Points, in no order, along strands that fork and pass close to each other.
In the rows, zero is written as 128.
Points whose rows are less than 109 apart are linked; no others are. Some points are linked to none.
q162: [186 125 121  90  82 146 110 201 142 109  99 117 133  90 129 138 133 133
 170 160 120  74 149]
q660: [120 118 119 132 161 139 109 123 141 127 164 111 184 165  87 110 125  80
 120  99 146 200 118]
q799: [178 120 125 123 110 110 128 212 156 145 140 101 107 108 149 151 131 102
 129 158  99 104 117]
q218: [132 152  39 126  78 159  84 152 110  74 119  80 151 148  65 126 151  92
 166 156  79 175 139]
q336: [145 115 154 144 106  72 137 121 127 108 129 106 126 109 169 193  88 193
 111 137 151 103 161]
q638: [167  74 140  98 109 122 112 165  98 164 104  97  97 114 133 152 101 141
 149 109 188  81 120]
q741: [166 101  94 148 134  98 123 180 134 136 147  90 119 133 133 157 116  87
 136 158 121 159  93]
q435: [ 85 164  79 122 182 151  93 119 147 156 129 118 157 145 114 116 176  76
 142 101  94 166 134]
q955: [134  80 100 147 134  88  98 169  96 143 121 108 153 127 116 125 118 106
 138 104 175 171 117]
q380: [152 125 135 132 157  65 126 145 156 115 145 117 138 115 171 132  82 148
 160 154 121 143 127]
q364: [122 144 156 118 119 126 177 107 136 125 124  63 124 149 106 192 140 191
  98 167 115 102 189]
q570: [109 178 153 125 106 146 172 121 126 109 113  86 124 124  90 149 158 164
 111 138 111  66 180]
q230: [ 74 122 170 115 108 108 157 123 139 149 112 153 144 106 110 140 159 119
  95  68 182 123 154]
q522: [141 129 122 165 140 104 134 154 134 134 103 104 145  94 150 126 112 105
 121 121 115 111 145]
q732: [124 149  89 125 118 165 154 189 141 108 119 132 162 147 115 122 142 121
 156 122 110 173 106]
q254: [157 152 160 130 113 107 158  85 162 144 135  91  90 149 142 196 113 161
  56 185 131  84 127]
q407: [ 90 145 188 118 104 109 165  83 129 150 119 131 112 139 107 141 131 140
  83  91 165 122 148]
q273: [132 150 166 139  94 154 143 173 129 108 115 132 163 144 123 100 139 117
 124  82 112 120 133]
q639: [140 120 106 164 163  96 101 103 154 140 177 115 152 141 110 114  91 107
 125 155 133 183  80]
q965: [136  77 127 121 110 109  55 112 111 166 179 196 167 151 105 140 100 147
 194  97 189 164 100]
q996: [119 135 168 175 150 119 153 109 152 128 153 147 140 123 125 117 102 123
 124 113 145 129 116]
q49: [140  77 151 132  82  79 105 100 122 141 122 142 108 100 118 156  92 181
 151 102 191 112 125]
q684: [114  81 103 149 114 106  85 103 154 147 174 175 164 138 120 146 117 120
 179  76 180 199 100]
q105: [132 147 165 133 165 125 164  79 133 140 135 118  92 137 137 158 120 160
  61 206 136  78 139]
q667: [139 120 126 146 146 171 133 160 132  84 140 102 150 121 125  69 143 103
 104 161  93 129 110]
q197: [173 124 176 102 117 107 126 164 162  84 156  88 117  86 177 200 141 157
  96 147 117  78 168]
q784: [118 127 175 127 101  81 164  62 114 114 112 126  95 125 116 137  79 139
 101 122 156 106 114]
q680: [174  96 117 167 135  93 106 141 145 138 160 118 130 144 129 137  87 114
 151 153 150 169  73]
q596: [ 69 172 145 123 174 153 187 105 127 126 104 152 105 138 152 132 124 159
 118 123 130 105 132]
q443: [176 128 141 127 126 120 138 173 136 121 129 123 117  96 168 155 144  83
 109 187  69 101 142]
q730: [158  80 105 133 144 103  71 150 104 176 170 140 142 152 114 138  75 137
 201 131 184 150 108]
q429: [178  94 107 116  95 174 136 192 117  94 133  92 138 124  95 110 132  88
 154 122 133 113 105]
q932: [120 125 169 165  91  77 139  75 127 124 115 118 130 137 114 187 107 205
 105 131 155 132 163]
q910: [140 162 138  83  85 120 126 187 153 101 129 113 114  91 145 159 169 161
  91 194  92  69 169]
q621: [161 147 115 124 162 126 109 151 145 120 108  88 122 150 155 109 141  93
 151 166  62 155 111]
q881: [118 147 100 111 128 141 196 164 119 129 122 118 118 111 161 147  95 118
  90 158  98 106 137]
q26: [ 94 171 151 112 137 160 193 120 116 100 113 127 118 126 117 117 137 133
 129 140 102  88 150]
q386: [139 139  51 122  82 155  89 177 123  80 121  87 133 147  94 137 165  85
 185 115 108 155  96]
q191: [169 103 167 133 100  82 130 129 136 101 150  78 117 123 153 221 136 176
  90 159 166  92 160]
q836: [142  87 118 140 107  74  95 112  95 168 108 152 170 132 117 115  97 105
 117 112 167 192  94]
q28: [125 130 126 113 171 112 163  93 122 117 116 130  80 108 205 141 108 127
 110 159 122  89 110]
q967: [129 144  79 122 156 150 109 134 115 104 103 108  89 120 174 103 170  97
 150 173  35 136 125]
q495: [130 121 132 137  98  92 141  81 126 136 120 174 144 126 121 131  62 149
 115 150 143 161  87]
q655: [140 126 134 136 148  81 113 140 146 145 132 127 145 131 136 137  86 135
 211 104 144 162 127]
q119: [106 137 161 143 159 143 140 106 147 131 165 140 165 143 118  98 135  90
 129  81 119 163 118]
q914: [141 185 120 125  59 166 136 137 105  67 111 156 124 121 171 114 146 158
 110 178  64  90 169]
q89: [108 128 146 120 140  87 163  63 107 134 104 118  67 118 164 138  87 148
  90 148 120  96 125]
q134: [ 95 130 154 119 130 117 153 158 153 155 110 133 120 108  98 102 151 134
 136 115 112 145 149]
q723: [136  94 104 150  80  87 100  84 110 149 124 200 180 113 101 121  81 152
 116 123 153 173  94]
q701: [117  90  95 120 155 102  98 120 127 130 109  71 110 130 104 113 146  89
 117 128 129 207  92]
q247: [137  92 153 107 107 110 101  88 140 173 148 145 140 140  97 116 116  87
 145  56 159 172 123]
q610: [146 150 164 114 131 111 142 139 161  87 144  76 102 106 160 149 121 153
  99 146  98  69 160]
q250: [120 194  95 115  87 181 139 116 114  83 109 186 114 121 146  81 140 149
 150 191  88  95 151]
q226: [130 190  78 118 128 193 142 124  81 100 113 196  85 146 157 100 158 139
 158 181  80  64 143]
q647: [168 106 127 124 116  68 128 157 145 132 128 116 136 104 187 170  71 160
 128 148 151 121 132]
q562: [ 89 122 158 151 129  97  97  45 147 165 187 213 160 136 150 120 131 118
 123  94 118 173 143]
q473: [127 128 106 140 153 102  84  80 133 142 167 131 173 176  82 125  99  91
 110 121 145 207  84]
q179: [121 142 183 144 145 119 142 123 148 111 124  93 108 117 140 113 122 175
 104 142 107 101 154]
q781: [ 89 120 112 119 176 116 133  64 118 154 121 156 118 130 148  87 106 120
  87 119 138 159 101]
q464: [ 84 143 165 149 160 113 115  56 113 177 157 198 138 140 152 102 129 133
  87 101 130 136 153]
q12: [141  94  98 113 115 110 122 203  94 155 111 106 136 119 125 128 124 120
 159  96 173 112 114]
q51: [114 128 173 130 103 119 134  50 169 181 147 165 126 128 107 125 107 104
 120  68 136 140 128]
q827: [144  78 128 128 122 159 118 179  99 103 160  96 134 144  92 112 136 104
 180  70 156 142 115]
q45: [136 174 163 146 103 153 135 157 118  79  90 127 144 129 152 125 150 165
 120 149  76  95 168]
q138: [167  88 161 134 129 191 123 177 139 135 119 129 141 126 117 139 116 152
 164  88 178 113 125]
q171: [109 144 127 123 110 139 148 158 139 129 107 146 128  84  97  91 170 116
 154 151  86 118 168]
q302: [105 169  61 134 123 181  80 114 117  51 133 105 144 152  71 107 183  82
 151 155  82 165 127]
q937: [133  84 112  95 122 146  93 148 131 158 123 126 149 124 101 134 168  76
 184  50 183 151 121]
q123: [132 110 103 166 167 125 133 117 100 145 100 110 122 131 144 120 133  72
  98 160  94 158 104]
q897: [ 98 129  95 118 185 123 157  94 116 131 106 126  74 125 184 103 120 119
 106 138 122 128  79]
q340: [139 142 137 134  98 123 180 185 126 112 117 110 143 129 139 166 100 150
  99 137 138  84 150]
q463: [ 92 174 104 117 149 141 110 138 136 149 127 144 135 112 116  74 182  94
 161 132  67 136 145]
q617: [114 113 102 119 140 137 121 142 167 125 126 120 152 103  96 122 177  60
 171  85 160 158 103]
q133: [146 113  75 150 123 129 103 196 133 101 138  79 127 146 112 157 160  80
 164 126 124 147  86]
q87: [ 84 107 139 119 107 132 153 141 152 139 139 154 159  95 122 127 170  87
 137  47 165 127 151]
q397: [129 151 103 141 172 127  97 146 163 160 121  96 155 153 120 109 156  92
 136 136  97 177 110]
q58: [ 97  92 110  97 123 138 122 125 168 169 159 138 170 113 122 126 167  60
 124  48 138 171 164]
q917: [ 73 158 165 142 154 118 125  43 130 169 156 176  97 151 136 110 111 189
  76 116 135 123 140]
q453: [151  59 151 107 108 124  86 131  97 161 116 122  83 113 141 153  93 201
 153 114 210  91 130]
q257: [107 151 112 100 125 149 190 143 118  77 114 120 109 104 149 136 128 145
  94 166  99  71 156]
q213: [141 144 179 145  90 121 152 180 105 126 107 132 149 154 118 150 125 143
 115  88 164 102 137]
q207: [152  72 166 138 139 126 126 128 126 112 144 111 133 117  97  99 113 122
 178  86 146 172 132]
q818: [117 108  94 122 145 115  73 137 113 109 110  69 144 160  65 150 164  82
 122 116 137 206 127]
q668: [129 143 163 134  99  97 140  64 126 134 145 155 102 151 130 152  68 203
  66 183 116 113 118]
q300: [124 117 114 132 130 106 111 106 162 136 143 156 169 140 130 123  78 141
 174  91 163 193  97]
q885: [167  94 189 125 124 129 142 129 154 110 126 118 122 121 108 135  94 142
 163 110 166 115 116]
q55: [148 124 114 112 113 156 126 153 135 106 107 100 157 106  90  95 157  59
 160 119 129 131 104]
q515: [130 156  59 153 139 179 111 112  94  67 139 126 138 132 105  77 170  68
 133 185  73 121 126]
q696: [126 159  99 123 178 178 158 132  80 111 120 168  79 137 155 114 162 161
 125 145  86  39 148]
q539: [132  90 132 118  81 120 101 108 123 188 131 179 153 132 116 152  81 171
 136  50 189 151 138]
q315: [140 152  94 146 139 185 143 138 103  74 143 144 134 114 136  76 147  89
 109 185  80  93 123]
q594: [ 89 170 158 165 114  94 125  35 131 141 133 134 120 153 134 159 103 209
  91 114 135 120 150]
q616: [124 140 172 167 183 112 131 105 158 119 144 140 123 128 161 109 106 163
  96 164 118 109 127]
q850: [155 130  92 137 111 147 122 161 119 111 126 118 100  97 163 125 162  87
 124 182  40 121 140]
q649: [ 91 168 135 123 189 166 164 112 104 132 104 164  78 150 146 133 160 169
 104 146 129  58 147]
q514: [ 87 123 147 117 144 104 147 114 131 157 102 135 106 108 126  88 136 119
  93 112 125 150 122]
q772: [ 96 119  90 137 180 129 108 100  92 148 112 101 113 151 121  98 161  78
  85 130 106 187 104]
q619: [121 177  91 131  89 193 136 163 132  98 124 153 154 133 120  80 147 116
 142 142  89 147 118]
q815: [195  89 135  77  94 159 120 199 112 140 103  98 102 105 129 174 127 148
 167 139 155  62 156]
q361: [172  74 173 140 108  98 111 163 117 114 128  91 100 108 147 206 151 176
 129 150 165  65 172]
q618: [146 140 120  97  63 128 126 213 136 112 103 125 128  93 113 154 154 169
 130 168 141  70 158]
q219: [108 161  82 101 188 192 127 115 119 129 125 128 110 156 137  77 155 112
 125 112  91 136  96]
q143: [115 150 142 141 130  97 135  60 124 127 143 182 122 138 151 105  62 165
  80 166 138 115  82]
q150: [110 149  98 129 164 156 176 158 132 140 102 135 158 141 134 116 128 124
 138 158  96 171 126]
q758: [142  75 150  99 108 120 104 118 104 169 115 150 125 135 112 135 132 101
 186  46 191 146 119]
q317: [122 161 149 138 168 177 164  98 126 117 109 119  92 135 146 144 160 164
  70 175 124  54 132]
q656: [135  80 150 147  70 124  74  83 107 144 144 172 127 124  92 176  93 220
 162  99 196 100 138]
q482: [ 92 180  50  97 136 187 127 128 124  92 124 131 138 142 129  67 155 103
 138 128  92 141 109]
q628: [ 93 115  95 137 194 128 109  64  95 169 147 152 111 165 131  98 138  95
  91 122 120 191  92]
q791: [107 125 203 130  89 107 130  62 150 150 157 142 119 131  94 137 120 150
 116  59 163 128 163]
q590: [ 84 165 130 111 195 148 130 143 117 166 124 158 115 122 125  69 172 120
 133 143  87 108 150]
q678: [115 157 105  91 184 161 149 132 122 134 112 132  79 138 168  80 132 120
 103 134 108 100  85]
q564: [146 126 149 125 109 174 119 167 146 139 120 136 173 142 122 123 126 128
 163  48 141 141 138]

Follow the links from the first point to the second, and from the first to the third. Name the last point that the two ways share.
q515 / q655 / q230 | q741
q967 / q619 / q617 | q897
q89 / q254 / q250 | q649
q495 / q910 / q656 | q638
q364 / q58 / q89 | q407
q619 / q218 / q87 | q897
q179 / q818 / q230 | q781
q784 / q386 / q616 | q741

A fork is a point with three links, a tip a point with one. Leave the first point through the second and follow the links. Name the first fork or tip that comes.
q407 / q791 | q26
q213 / q273 | q407
q610 / q179 | q741
q473 / q660 | q191

A fork is a point with three links. Follow the links from the first point to the second and name the forks in between, in order.
q429 / q133 | q407 q897 q781 q463 q741
q87 / q621 | q407 q897 q781 q463
q514 / q386 | q463 q741
q680 / q617 | q741 q463 q781 q897 q407
q564 / q171 | q407 q897 q781
q619 / q667 | q897 q781 q463 q741
q618 / q495 | q638
